Each row is a point on a tangle of strands that fork and nearly touch. The rows are in no order.
Two points are linked if the straight distance between their rows is under 60.5. Some points are linked to none.
J529: [ 16 -11 -18 -25  21  -8 -31   6   4 -12 -34 -11  31   2  48 -20  28 -19
  15  -5]
J885: [ 16  10  30  15  38  20 -44 -28 -38 -19  -6 -12  28 -15 -16 -17 -24  21
 -24  53]
J172: [-31  50   9   8 -16 -41  83 -20 -19  12   8   9   6  10 -39   4 -15 -34
  17  11]
J111: [ -4  -2 -21   4  25 -45  35 -40  22  10  27 -42 -24  13 -67 -47  19  28
  -3  53]
J150: [ 11  -2 -33   4  11   2   4  55 -21  17 -36 -25 -23  -8  32   6 -17 -41
   4 -14]
J623: [ -3  -5  19 -24   3  -1 -15 -10  14 -13 -12  48  17  -6  22 -24  27 -15
  19 -19]
J956: [ -5 -31   2 -14 -23   1 -33  31   0  26   7   5 -34   1  24  71 -26  13
 -33 -24]
J810: [  5   4 -36  22   7   7   8  24 -23  18 -10 -42 -31  -4 -25 -16   2 -26
  28  -2]
J500: [ -6   9   1 -20   9 -43  -9   5  -1  10 -33  44 -12 -12  28   1   3 -44
   5 -28]
J611: [ 20 -22  18 -47 -21 -19 -36  22  23  -4   2  44  -1 -19  26  21  11  -5
 -12 -32]
J212: [-20  -2 -24  -3  19 -55  37 -35  19  11  22 -55 -15  11 -75 -32  15   5
  -1  44]
J480: [ -3 -32  -9  12 -20 -15 -15  29 -19  32  22  12 -34   4  16  67 -34  18
 -33 -30]
J75: [  4 -30   0 -25 -18  31 -25  25  23   2 -18 -24   7  -3  57  24  -7 -10
 -14  -9]
J349: [-30  42   8  11  -3 -42  77   3 -19   9   9 -14  16  12 -60   1 -12 -40
   9   7]
J948: [-12 -11 -40  24 -34  50  13  -6  18   0  35 -13 -12  13 -15  -2 -16  36
   2  20]
J300: [ -8  14   2 -31  10 -44 -18   5  16   6 -32  48   1  -2  23  -8  24 -51
  19 -30]
J157: [ -1 -27 -52  28 -40  29  -2  36  18   8  24 -40 -29  15 -21 -12 -16   7
  -7  -5]
J473: [  3 -34 -47  29 -39   9   5  50  13   7  14 -31 -36  21 -26 -23 -19  -2
 -26 -14]
J868: [ 19  -9  25 -54 -27 -11 -39  24  34 -19  19  31   5 -15  20  41  21  13
 -13 -36]
J455: [-13  -4  40 -15   0  10  25 -50   2 -11 -10  75  10  -3   5 -16  10  15
  17   7]
J979: [ -9 -25   9 -20 -27  16 -35  28  18  16   7  -6 -29   4  42  66 -13   8
 -27 -16]
J146: [-21 -13  41  -1  -9  55 -16 -23  16 -12   1  20  25   7   9  12   2  28
 -16  -1]
J379: [-10 -34 -39  24 -43 -14  26  27  15  -7   8 -24 -33  24 -43 -39 -14   6
 -30  -6]
J637: [  7 -22 -31  22   0  59 -23  20  -2   0  23 -61   2  -2   4  10  -7  28
   4  22]
J496: [ -8  53  -5  -9  56  -8  31 -57 -21   9   6   4  10 -23 -27  -4  -3   8
  32  37]
J39: [ -9 -19 -33  22 -50 -22  44   9  12  -8   9 -15 -28  25 -40 -42 -12  12
  -6   7]
J259: [ -9 -21  19  -6 -24 -18   2 -23  -9  11  -2  52 -26 -13  15  21 -20  -6
   1 -14]
J883: [  0  32   7  -2  62  -3 -31 -38 -21 -17 -19  -4  31 -19   5 -23  12   7
  15  23]
J105: [-12  -1  49 -10 -15  51 -26   1  39 -16   2  -8   8  21  29  26  17  30
 -35 -19]
J857: [  3  -2 -32  25 -23  18  48 -19   0  -1  27   3  -8  17 -30 -35  -3  51
  14  41]
J601: [ 14 -30 -10 -23 -14  11 -20  39   9   9 -25 -11  -6  -8  55  29 -17 -26
 -15 -12]
J906: [  4  18  54  -8 -16  40 -29  -6  13 -21  -9  19  52  15 -20 -12  13  40
 -37 -10]
J38: [ -3  -3   5  -2  23 -64  -8  23 -27  15 -24  46 -22 -15  23  25  -8 -14
 -25 -49]
J67: [  2 -30  24 -33 -32  -7 -22   2   1  16   8  43 -22 -16  -3  60  -5  24
 -12 -36]
J29: [ 27 -21 -34 -17  12  18 -19  24  -7  -7 -38 -45  14 -15  51   2  -1 -15
  16   6]
J698: [  9   2 -24  18  33 -13  38 -32   8   2  37 -21 -24  11 -61 -43  17  45
   2  63]
J687: [ 12  10  10 -20  33 -12 -30  -9   7 -21 -21  18  50   7  23 -33  50 -12
  22  -8]
J567: [  4  -4  -3  33  10  61 -18 -18 -22 -10  23 -16  19   6 -23   3 -18  49
 -14  47]
J774: [  4   5  -9 -22  30  -9 -32  -9   3 -11 -32   2  35  -1  36 -25  36 -17
  30  -6]
J663: [ 34   6  31 -42 -29  -8 -32  24  44 -29  29  25  17  -2  29  28  28  11
 -10 -35]
J93: [ 46 -10   8 -30  -6  -5 -23  25  33 -28  -7   3  56  15  45 -14  45 -19
   1 -18]
J962: [-20 -23   3  -2 -32  40 -23   6  24  13  18  -5 -29  11  33  51 -21  11
 -15  -6]
J553: [ -5   5 -33  18  26 -29  12  17  -9  26  -4 -68 -25   4 -65 -10  10 -36
   8   0]
J987: [ -2   3   4 -13  16 -52 -10  18 -11  14 -32  46 -21 -14  32  15  -7 -32
 -10 -37]
J655: [ 26 -16 -35  -2  19  32 -19  24 -18  -1 -16 -62   2 -21  32   0  -3  -4
  17  13]
J12: [  4 -12  40 -35 -16  31 -29  14  53 -14  -5 -18   5  11  44  38  18  18
 -30 -23]
J929: [ 15   6  15  27  19  43 -33 -19 -35 -15  15 -20  19  -5 -19   1 -27  35
 -28  56]
J84: [ 39   7  27  -5  12   8 -41   9  10 -18 -17   2  74  16  10 -28  37  15
 -23  -6]
J778: [-21  55 -10  -6  20 -30  54 -30 -13  26  -3 -13  20 -23 -45   0 -16 -30
  41   4]
J431: [-15   0 -21  21 -37 -28  55   7   1 -11  10 -12 -29  29 -48 -32  -6   0
   0  11]
J783: [-25  37  11  11 -20 -42  73 -19 -24   9   6  21 -16  14 -22   4 -18 -23
  22  13]
J450: [ -3 -25  36 -21 -23  -1   2 -31  13  -3   9  68 -13 -18  10  22  -4  10
   3 -15]
J297: [  3 -24  37 -36 -30  -6 -15 -20  17  -5  17  60 -12 -26   0  34   3  22
  -2 -30]
J108: [ 32   9  12 -12  25 -12 -40   2   9 -23 -15   5  64  17  19 -36  56  -4
   3  -5]
J863: [-26  49  -2 -10  30 -16  50 -55 -14  18  -5   5  16 -19 -21  -3  -9  -7
  41   9]
J752: [-18  -9 -34   8  19 -51  15 -23  16  13  11 -67 -20  16 -74 -31   6 -13
  -6  27]
J323: [ -3  20 -23  30  29 -21  28  55 -24  15 -18 -31 -24   1   4   3 -11 -50
  -9 -30]
J161: [ -4   6 -31  26 -12  -4  26   8 -19  11  -2 -25 -29   9 -31 -20  -9 -22
  20   2]
J701: [-19   5  32  -7  -6  -6  42 -58  -5   5  -7  70  -5  -6  10  -7   0   7
  26   9]
J447: [ 13  -9 -43  22  20 -13   1  25 -11  25  -4 -67 -37  -3 -46 -19  18 -25
  11   2]
J764: [ -5 -11  -5  34 -30 -41  18  10 -36   2  20  30 -42   8   0  32 -36   0
 -15 -17]
J658: [ -2 -11 -23  34  -4  54   4 -17  -6  -5  30 -11   5   9 -18  -7 -10  44
   5  31]
J745: [-19  12  19   7 -20 -19  49 -47 -16  10  -8  44 -19   3   7  -3 -15   1
  26  12]
J41: [ 12  12 -14  24  26  18  33 -32 -24  -7  28  14  -5  10 -44 -30  -2  54
  10  78]
J622: [ -9   1  51  -3  -7  49 -22 -17  15 -19  -9  24  42  13  -4  -3   6  33
 -36  -2]
J353: [-17 -13  49 -10 -17  49 -21 -12  31 -13  12  15   5   9  22  28   8  29
 -26 -16]
J992: [  7   7  12 -30   8 -32 -22  -1  23 -12 -11  50  15  -2  20 -19  42 -41
  27 -20]
J869: [ -1  45  -7  -2  74  -3 -12 -36 -14 -10  -5 -15  12 -36  -5 -16  -3  -2
  25  31]
J876: [ -3 -23  18 -28 -16  39 -31  18  38  -7  -5 -26   4   7  55  37   2   6
 -21 -15]
J842: [-14  14 -14  -5  11  -1  -2   2 -15  11 -36   1  -9 -18  25 -10  -8 -30
  29 -12]
J709: [ 19 -19 -24  -4   0  14 -10  49  -9  14 -32 -17 -13  -9  48  12 -20 -33
  -1  -7]
J526: [-27 -16   6   8 -26  59 -22   1  25   3  19 -19 -14  20  34  39 -11  23
 -15   0]
J291: [ 19  14  27   3  47  -2 -57 -22 -22 -24 -21  -7  40 -13  -1 -30  -3  19
 -24  40]
J652: [ 34  12  31 -25 -23   1 -24  21  43 -32  26  24  38   5  31   3  35   4
 -14 -32]
J587: [ -7  51   3   3  72  -2   7 -48 -19  -5   4  -3  10 -36 -24 -10  -9   3
  25  46]
J144: [-22  25  10  11 -19 -24  55 -35 -19  10  -6  30 -27   6  -3  -1 -19 -15
  30   9]
J742: [ -9 -16  -1   5 -14  68 -22  12  16   1   5 -44   8  11  39  26  -6  21
  -9   6]
J889: [-10  12 -28  26 -16 -21  42   2 -13   5   5 -22 -27  20 -47 -21  -2 -17
  17   2]
J470: [ 21 -22 -22 -26  12   9 -24  17  -1  -7 -40 -26  31  -8  54  -6  13 -17
   9  -3]
J257: [  7 -27  16 -31 -19  -5 -29  11  16   2 -12  36  -3 -19  37  12   3 -14
  -3 -26]
J274: [  2  -3   4  35  13 -47  14  33 -42   8   0  15 -36  -7  23  32 -27 -12
 -26 -40]
J435: [ -1 -18  13 -23  -8  -3 -20  -3  10  -1 -18  34   4 -15  36  -5   8 -21
  12 -17]
J669: [  8  11 -17  21  23   2  41 -29 -15  -4  33   0 -17   8 -51 -32   9  47
  16  64]
J521: [-13  -2 -30  15  23 -45  12  -5   2  22  13 -65 -15   4 -73 -21  11 -25
   4  12]
J481: [ -2 -20 -11  34 -29 -26   2  28 -29  18  25  19 -40   6   5  45 -36  15
 -31 -26]
J890: [  8   4 -29  26   0  -2  18  55 -25  19 -21 -23 -34   3  13   3 -18 -40
  -4 -25]
J685: [ 10  27  20  -2  61 -16 -45 -32 -19 -27 -20   8  39 -10  -1 -31   8   4
  -3  28]
J223: [ -5  -4  42 -18   2  15   9 -35  11 -27  -4  76  23  -7   3 -28  22  11
  10  -7]
J188: [-11  37 -19  19  24 -20  30  30 -19  18 -21 -36 -15  -9 -28   2  -9 -48
  12 -24]
J14: [ 22 -17 -28  21  17  48 -25  18 -16   0  11 -57  -3 -19   7  -2   0  14
  13  24]
J818: [ -1 -22 -46  29 -34  42   2  18  12   8  29 -31 -21  10 -11  -6 -18  13
   3   4]
J398: [ 34  13  38  -7  -4  16 -32  13  23 -24  -3  10  67  19   6 -25  38  16
 -25 -17]
J731: [  1   0  34 -22   3  10 -15 -26  14 -27  -5  61  30  -4  11 -29  29   5
  14 -13]
J586: [-15  41 -15  10  21 -28  41  16 -20  23  -6 -34   4 -12 -51   1 -11 -51
  19 -15]
J394: [ -3 -18 -28  13 -17  68 -19  21  11   3  19 -54   2   7  20  18 -10  22
   3  10]
J507: [-16   9  23  19 -41 -59  53 -22 -31   7  16  54 -33  15  -3  19 -26  10
   9  15]
J554: [-19  41  -6   6  15 -33  56  -5 -15  21   6 -30  23 -15 -65   2 -12 -43
  17  -5]
J202: [-10  -9   6  16   5  56 -18 -12 -11  -5   3 -11  23  -6  13   2  -7  30
  -1  14]
J833: [ -7 -10   5  22 -24 -29  14  -3 -27  14  -2  38 -37  -4   8  25 -32 -10
  -7 -19]
J911: [ 26  15  43 -16 -16  17 -23  17  36 -29  19  29  55  13  14 -14  32  14
 -21 -23]

A fork is a point with three links, a tip a point with one. Leave the first point through the second and follow the links. Name the first fork or tip that comes.
J398, J911 | J623
J12, J105 | J906
J75, J601 | J554
J521, J752 | J41
J300, J500 | J38

Follow the links from the first point to the second, and from the first to the third. Name the last point that the two ways share.
J863, J783, J188 | J554
J783, J323, J496 | J554
J38, J223, J611 | J623
J987, J611, J223 | J623
